Each scene shows the same named points in several views. A view is turned or mirrored, shifted and resized as a whole, has a little noise and may leave points out.

Scene 1
View 1
depi: [-12  -8  -8  -2 -36 -11  21  11   9  -9  -5   6  24 -17 -22  13 -16  26
  -3   2  -8  10  18 -18  -4  30 -15  14  28 -26 -10   9   9  18  -9 -19
   8  -3  -7  28   6 -18   3   1   7 -24   6  -9  -8 -10  -1   2   9   1
  -7 -21]
fekom: [  4   1 -17  -8 -18   5  -3  -1  18  -7   7   1  -4 -10  -3  -2 -30  20
   3  -3  -5   9   2 -15   5  17  -7  13  14 -23 -16  10  -4  12  -8  -8
  -5  10   6  19   1   0 -13   1  15  -1  12 -12  -9   9   1  10   6   1
   7 -16]
deleg: [  0  22 -26  -9  -9   9 -21  -5  41  -8   3  -9  -6 -19  20 -25 -29   5
  20 -21  34  -1 -11 -14  14  23  29  45  -2   3   0 -11 -19  17  -5  10
  14 -23  -1  20   0   1 -37  31  19  11 -20 -31 -12 -12  22   1  -3 -18
  28 -24]
seme: [ -8  17 -18   3  -2   1 -30 -13  52   2  12 -19 -41   6  26 -19 -39  -1
  25 -20  37  12 -22  -4   0  16  12  30  12  -3  13  -6 -34  15   2  34
   3 -15   9  -1  12  27 -25  26  47  17  -3 -27   5 -22   4  -4  -7  10
   3 -23]
Tiz: [ -6   0 -10   1 -20  -3  -2  -3  23  -2   5  -4 -15   0  -3  -2 -28  17
   1  -1   0  16  -3 -11  -7  20 -16  11  24 -24  -5   9 -11  14  -5   3
  -4   7   2  11   6   6  -5   2  25  -7  16 -12   3  -3  -5   4   8  11
  -5 -20]
bote: [ -8   2 -11   2 -15  -5  -9  -4  32   0  11 -10 -25   8   3   1 -33  13
  11  -6  11  18  -7  -6  -7  17 -13  11  26 -20   2   6 -19  14  -1  16
  -3   1   9   4  12  16  -7   7  38   2  14 -14   4 -12 -10   0   1  18
 -10 -21]
nugup: [  8  -3 -17 -10 -17   5  -2   2  14  -7   9   2  -7  -3  -5   5 -32  23
   1   2  -8  12   3 -13   5  10 -13   4  16 -27 -19  14  -6   8  -7  -9
 -11  16  10  19   3   5 -10  -5  22   2  20  -7  -9  16  -6  11   6   7
   0 -16]
Rivu: [ -1   0 -17  -6 -17   0 -10   2  26  -6  12  -4 -11   1   2  10 -35  19
  19 -10  15  10   0  -8   9  12   3  15  16 -13  -5   3 -14  13  -1  10
   1  -5  14  15  13  14 -13   6  32  10   7 -17  -9  -6  -7   2  -7   7
  -4 -17]
teve: [ -8  20 -18   2   0   2 -33 -13  54   1  14 -21 -44   6  27 -20 -40  -1
  27 -21  41  12 -25  -4   1  15  16  31  11  -1  15  -8 -38  15   2  38
   5 -18  10  -2  12  30 -27  28  48  20  -4 -27   6 -22   5  -4  -8   9
   5 -24]
zazok: [  0  24 -26  -7  -5   9 -23  -9  47  -5   3 -10 -12 -17  25 -29 -31   2
  21 -21  35   0 -16 -13  13  23  31  44  -2   4   2 -12 -23  19  -3  14
  15 -24   0  17   0   5 -38  33  23  13 -21 -31  -9 -14  24   0  -4 -18
  29 -24]
Kir: [ -8  10 -13   3 -12   0 -11  -9  36   0   4 -10 -26   0   9 -15 -31   9
   8  -7  13  15 -13 -10  -6  23  -8  20  20 -16   2   2 -21  17  -4  12
  -1  -3   1   6   6  11 -14  12  30  -1   7 -18   5 -11   1   2   5   9
   1 -23]
Zume: [ 13   9 -22 -12 -12  18  -4 -10  13  -7   1   6  -8 -19   2 -25 -29  16
 -14   3 -21   5  -6 -20   4  19 -11  13   7 -28 -31  14  -3  10 -14 -24
 -15  23  -2  22 -16 -10 -21  -4   2  -3  12 -13 -11  32  15  17  19 -13
  27 -17]
View 2
Kir: [ -6  -7  -3   1   1  10  -6  -4   8  19  -2  10   9  -5  15  -6   2   4
   4  -5  -6 -10  16  11   1 -12  20  -1 -13  -6  -5  -6 -21   8   1 -10
  -7   9   1  12  -2  -5  -1 -11 -24  -5  14  -7  -6  29  -1 -10 -12  -9
  -1   6]
Tiz: [-13   6 -12  -7  -7  11  -8  -5  20  18  -2   7   0  -1  18  -3  -1  16
   6  -2  -1  -4  16  10   7  -4  16  -7 -13  -8 -13  -5 -14  13  -3  -2
  -8   5   6   3   0  -8  -6  -5 -17   0   3  -9  -3  25   3 -16 -14  -4
   4  -1]
Rivu: [ -8  -1  -8   6  -1  -1  -8  10  22  22   3   7   3  -8  19  -3   9  11
   1 -11  -4  -3  11   9   4  -5  27 -10 -12 -15  -6 -11  -8   2   0 -10
  -9   7   7  -3  -9  -4   4   1 -13  -6   8   6   3  20   1  -3  -9 -11
   1   6]
zazok: [ -4 -24   0  17  13   1   4  -3   2  24  16  17  26  -8  23 -23  13 -16
 -28 -19 -18 -20   2   8 -17 -22  17  -1  -5  -2   8  -1 -26 -14   8 -25
   0  17  11  26  -8  12  16 -17 -12  -5  23  14  -5  20   1   5  -4 -23
   1   3]
deleg: [ -7 -21  -3  16  13  -1   5  -3   6  24  18  18  25  -9  24 -22  13 -16
 -29 -19 -16 -17   0   9 -16 -20  16  -3  -5  -2   7   0 -24 -14   7 -23
  -1  16  13  22  -8  13  16 -15  -7  -4  18  16  -2  17   1   3  -5 -23
   4   1]
nugup: [-19  12 -20  -4 -15   9 -13   1  33  22   4   3  -4   5  25  -2   3  23
   1  -9   0  -1  13   9   2   3  18 -19 -14 -14 -14  -7 -11   4  -4   0
  -4   2  13  -6   4  -9  -9  -7 -10   1  -5  -3  -1  18  13  -8  -4   3
  10  -7]
depi: [-27  18 -27 -16  -8   4   1 -17  31  16   7  12  -8  -4  24 -11  -8  15
  -4   5   5   5   8   5   8   1  -4  -6  -9  -3 -16   2  -8  19  -8   5
 -15   6  15  -8  -4   0   5   4   7   9 -13   3  18  11  -3 -33 -29 -11
  12 -18]
teve: [  6 -25  12  19  13   4  -5  10  -2  25  -1  11  21 -12  12  -7  15  -7
  -4 -16 -15 -17  11  11  -6 -20  37   1  -9 -11   6 -13 -22  -6   7 -25
  -3  13  -2  19  -9  -1   5 -11 -33 -16  31   1 -13  33  -2   9  -2 -18
 -10  22]
seme: [  7 -25  13  18  13   6  -3  10  -2  21  -3  11  19 -13  10  -6  13  -6
   1 -12 -13 -17  14  10  -2 -20  36   3  -9 -11   4 -12 -22  -1   6 -24
  -6  12  -3  18  -9  -3   5  -9 -36 -14  29  -1 -11  34  -5   7  -6 -18
 -11  22]
fekom: [-19   8 -19  -3 -11   7 -10  -3  28  21   7   7   2   2  25  -7   2  15
  -5 -10  -3  -3  11   9  -1  -2  14 -15 -13  -9 -12  -3 -14   3  -1  -2
  -5   6  14   1   2  -3  -4  -8  -6   3  -3   0  -1  19  10 -10  -7  -2
  10  -8]
Zume: [-28   9 -27  -8 -23  17 -12 -16  29  22  13   8   6  20  36 -12   1  16
 -17 -15  -3 -11  10   9 -14   0   4 -22 -15  -4 -13   6 -22  -3  -1   2
   6   2  21  10  14  -3 -12 -27  -4   9  -8  -4 -13  19  23  -7   4  10
  20 -19]
bote: [ -5  -2  -2   1  -2   8 -10   7  14  19  -7   6   2  -8  12   1   3  13
  13  -4  -2  -5  18  11   8  -7  28  -4 -14 -13  -9 -11 -14  12  -2  -7
 -10   6   0   3  -4 -10  -3  -2 -26  -8  13  -8  -2  29  -2 -11 -13  -8
  -4  10]
View 3
teve: [  7 -12 -21 -11   4  59 -17   2  -3   6  -1 -37  31  14  14  -8  -6 -41
  21   3   4 -26  12  -6 -14  -6   1   3  -5   7 -21  14  -6  -8  -1  17
  31 -19  -5 -18  -1  -2  17   9  -7 -32  25 -24  -7 -23  24 -38 -17  10
  13  -8]
depi: [  7  -7   4   4  15 -21  -6  -4  -3 -19   1  18  16 -14 -14  -2  -7  -3
  12 -42  15  17  36  18   6  -8  -3 -18 -19 -19  22  11  -6 -24   6 -26
  16  13 -12  19  -6 -13   0   2   1  42   3  -5 -27  10 -39  -9 -13  -9
 -20   8]
Rivu: [ -1  -8  -1  -4   5  22 -14   6  11  -3   2  -4  11  14   6  -3 -17 -19
  18 -13  -1  -3  15  12  -8  -8  -3  -3  -5  -8   0  17  -5 -19   0   2
  26  -9  -6  -5  -3  -1  11   6  -8   2   8  -9 -13   0  -6 -10 -14   1
  -2  -5]
zazok: [ 15 -24 -13   9  12  44 -23 -10 -28   1  -7 -17  35  -1  21 -18   3 -32
  11  -5  18 -26  24  -5 -17  -8  21   1 -24  -1  -1  15  -8  12   7  17
  24 -21 -19 -11  -6 -10  14  13 -18  -3  13 -26   4 -34  15 -52 -11  26
  -1  -5]
Tiz: [  3  -2  -5  -8   8   2  -7  -3  10 -14  -2  -9  18   1  -9   4 -11 -14
  26 -18   9   7  24  12   1  -9 -10  -8   6 -11   6   9   1 -29  12 -13
  18   3  -1  -2  -2  -4   6   7  12   1  18  -8 -19   8 -15 -13 -16  -8
  -1   7]
Kir: [  8  -5 -15 -13   8  25 -10  -2   1  -6  -3 -24  28   2  -4  -2  -7 -27
  24 -14   9  -5  20   3  -3  -7  -7  -5  -2  -1  -8  10  -1 -22   4  -5
  24  -2  -3  -6  -1  -7  11   6   5 -11  25 -17 -18  -5   0 -25 -18  -5
   2   2]
Zume: [  1 -17  11  23  11 -27 -14 -26  -5 -31 -16   8  19  -5  -1  -6  -3   3
  31  -6  21  12  34  17  -1 -18  12  -4  15 -26  35   4   8 -17  46  -8
   1  -6  -2 -15  -8  -1   4  23  15   6   7 -13  13   8 -14 -29   3  21
  -4  21]
bote: [  1   1 -11 -17   6  21  -7   4  14  -7   1 -19  19   9  -6   3 -15 -23
  27 -14   2   0  17   9  -3  -7 -14  -4   5  -2  -8  11   0 -31   2  -6
  25   0   0  -5  -2   0  11   5   7 -11  22 -11 -21   3  -3 -13 -20 -10
   4   1]
deleg: [ 14 -25 -10  12  12  39 -21 -11 -28   1  -7 -12  33  -2  21 -20   3 -28
   8  -8  18 -24  24  -4 -14  -8  22  -1 -27  -5   2  16 -11  13   6  16
  22 -20 -19  -8  -7 -10  12  14 -21   3   9 -25   4 -32  10 -49 -10  28
  -4  -5]
View 4
depi: [  9 -18 -28   9 -30   4  18 -22  15  -5   5  -3 -38  -2 -16  14   1 -17
  -4 -10   1  24 -25   0 -26  -8 -10 -36 -23  24  -7  16  15 -11  20 -20
   0  16 -13  22 -13  -1  19  -6 -11  19  -1   3  21   4 -28 -14  39 -17
  -3  16]
Tiz: [ -1  10  -3   9 -23  -1   1 -19  -4  -9  -4   5  -8 -16   2   0  -7  -6
   7 -13   7  10 -21   1 -13  -6 -22 -41 -21   7 -23   7  14   7 -22 -20
   3  15  -8  14  16 -13  28  -6  -8   5  23  17  -1  -5 -10   1   0 -20
 -11  10]
zazok: [-18  14  16 -12   3 -28  -6   8  10  22   8 -21 -23 -44   6 -13 -17  -4
  43  36   1  26  -7  21  -8 -23 -25 -55   2 -39 -30  11  -1  20 -50  13
 -25   1  20   7 -12  -5   3   8 -56  16  12   1 -68  -5  13 -15   6  20
 -33  30]
deleg: [-18  13  14 -11   1 -26  -3   4  10  22   7 -20 -24 -41   4 -12 -14  -3
  40  33   0  27  -7  23 -11 -20 -24 -52   0 -36 -29  11   0  21 -48  10
 -24   2  17   7 -10  -3   5   7 -53  17  10   1 -63  -4   8 -12   7  15
 -30  28]
seme: [-14  36  20   2 -11 -21  -7  -9 -12  24   2  -1   5 -49   7 -19 -27   6
  35  17   0  17 -18  -1 -15 -10 -25 -53  -6 -34 -49  15   9  31 -79  -5
 -18  11  10   8  17 -24  16  -5 -36  -8  45   8 -60  -4  19   7 -16  -8
 -42  19]
Rivu: [  6   2  14  12 -20 -11   9 -19   4  11   6   3 -17 -25   4  -1 -10  -8
  13   5   8   6 -11  10 -31   1 -14 -34  -4  -1 -34  15  12  18 -31  -4
   1  -2   1  17  13  -9  24  -5 -24  -7  25  16 -25  -4  -5   6  -2 -18
 -21  22]
nugup: [  6  -4  12   8 -20  -3   2 -18   8 -16  -2   2 -15 -11  15   6   3 -13
   0 -17  16  -1  -5  22 -16  -2 -20 -31 -14  19 -14   0  13   7  -7  -9
  13  -2  -8  16  19   1  34  -2  -9   4  11  28   3 -10 -14  -1  -1 -19
   1  15]
teve: [-16  34  25   0  -7 -24 -10  -6 -10  24   4  -2   4 -51  10 -19 -26   4
  39  22   2  15 -15   5 -13 -10 -24 -52  -3 -38 -48  13   7  31 -78  -1
 -17   8  13   8  17 -22  14  -4 -38  -8  41   9 -66  -6  21   7 -19  -5
 -40  21]
fekom: [  1  -2   6   5 -17  -4   3 -13   8 -12   0  -3 -18 -13  10   4   2 -12
   8  -8  13   5  -9  22 -15  -7 -21 -35 -14  11 -13   1  10   6  -7  -6
   5   2  -5  13  11   0  28   2 -17  11   8  20  -4  -9 -13  -5   4  -9
  -4  17]
Zume: [-10  -1  10 -10  -1  -4  -9  -2  17 -39 -10 -12 -17  -7  25   1  11 -16
   8 -18  19   3   2  42  13 -22 -35 -41 -19  10   7 -18   4  -2   6  -3
   8   1  -5   7  10  11  31  12 -16  28 -10  31   4 -17 -15 -21   3   9
  16  15]
Kir: [ -8  24   0   3 -15  -8  -5 -13  -6   1  -2  -1  -3 -27   4  -8 -13  -2
  20  -2   2  16 -22  -1  -7 -12 -25 -50 -17 -11 -30  10  13  13 -44 -16
 -10  18  -2  12  14 -18  20  -5 -20   4  30  11 -24  -3   4   0  -2 -11
 -22  13]
View 5
Tiz: [ 12   3   5  10   4  -1  -9 -10  -9 -15 -18 -15  -5   8 -11   1  -7 -11
  10   6   7  13  -1 -11  -4  -1   7   5  20 -28  17  -2  16 -10   8   9
 -17  11  -9 -14 -10   8  -7  -6 -17   1   0 -14 -10  -8  11 -11  23  -1
   3  -3]
Rivu: [ 12   4   2  -2  13  -2 -20  -4  -6 -11 -13 -29 -12   5  -9   8  -2 -28
   4  10   9  10  -6 -16 -18   5  10  13  22 -26  -2  11   7 -11  16   2
 -14  24  -3 -18   1   5 -11  -8  -5  10 -13 -15 -10 -19  11 -16  25  -6
  -2   1]
seme: [ 38   6  -2 -25  26   3 -17 -23  -7  -9  19 -37 -20  -7 -17  -3 -26 -42
  16   6   1   4  -2 -15 -21   7   3  20  37 -32   6  21  13   9   6   7
 -24  33  -6 -27  -7   3 -25 -29   4  12 -12 -14  -9 -42  17 -15  16 -17
 -16  33]
Kir: [ 25   5   3  -6  12   1  -8 -14  -8 -14  -2 -22 -10   2 -14  -2 -16 -22
  15   4   1   8   2 -12 -10   0   3  10  27 -30  18   5  18   1   4   8
 -20  19  -6 -17  -9   3 -14 -16 -11   4  -2 -13 -11 -22  13 -12  18  -8
  -6  13]
fekom: [ -1   7   4   6   2  -6 -12   1  -5 -11 -25 -17 -13  11  -1   1   4 -15
  13   6   9   4   3  -3  -4  -7   7   3  16 -23  13   1  13 -15   9   7
 -14  17   4  -9   6   1  -6   0 -24   9  -7  -9 -12 -14  10 -11  30   2
   3 -10]
teve: [ 36   8  -3 -28  25   1 -17 -20  -6  -7  18 -38 -23  -8 -14  -3 -24 -43
  18   8   1   0   1 -13 -22   5   2  20  37 -32   4  24  13  10   6   6
 -24  35  -2 -24  -3   2 -26 -29   2  14 -15 -13 -10 -46  18 -15  17 -16
 -17  35]
zazok: [ 26  20   0 -37  25   3 -10  -3   6   0  13 -36 -27   5   3  -5  -9 -31
  23   0 -19 -13   8  -8 -25  -8   5  11  25 -24   4  29  17  12  -1  -5
 -21  42  21 -14  21 -27 -10 -16  -2  14 -16  -2 -16 -49  19 -24  22  -9
 -20  24]
Zume: [-14  14   3   6  -6 -10  -4   4  -5  -6 -29  -9 -22  13   8 -11   8  -6
  31   5  10 -10  17  13  11 -23  -3  -6  16 -22  29  -5  21 -14  -2  14
 -18  14  17   3  12  -6  -9   4 -48  14  -6  -3 -16 -19  14  -1  37   7
   4 -13]
depi: [  3   5  14  20  -1   3  -2  12   2 -17 -35  -7   9  24  -1  10  10   6
   2  -2 -11  15  -3 -17 -12  -4  16  -4   5 -21  16  -6  16 -16  12  -7
  -6   6   0  -8   5 -11  19  14 -14  -9   5  -8 -12   7   7 -23  21   7
  10 -26]
bote: [ 22   1   3   4  10  -1 -14 -14 -11 -17  -8 -23  -7   1 -18   4 -14 -23
   7   8  11  15  -6 -16 -10   6   5  13  27 -30  12   2  11  -8  10   8
 -18  16 -15 -21 -15  16 -16 -15  -8   5  -4 -18  -8 -16  12 -11  19  -8
   0   8]
nugup: [ -6   4   3  14  -1  -7 -16   0  -8 -13 -28 -18 -13   8  -4   3   4 -15
  11  10  20   7   0  -3  -1  -5   7   3  16 -23  13  -3   9 -20  13  10
 -14  11   0 -10   1  11 -10   2 -28  11  -8 -13  -9 -10   8  -6  33   3
   7 -14]

In a view up to two points have been moved. Name them for each view, in the order of its rows, or write none.
view 1 => teve
view 2 => none
view 3 => Kir
view 4 => deleg
view 5 => none
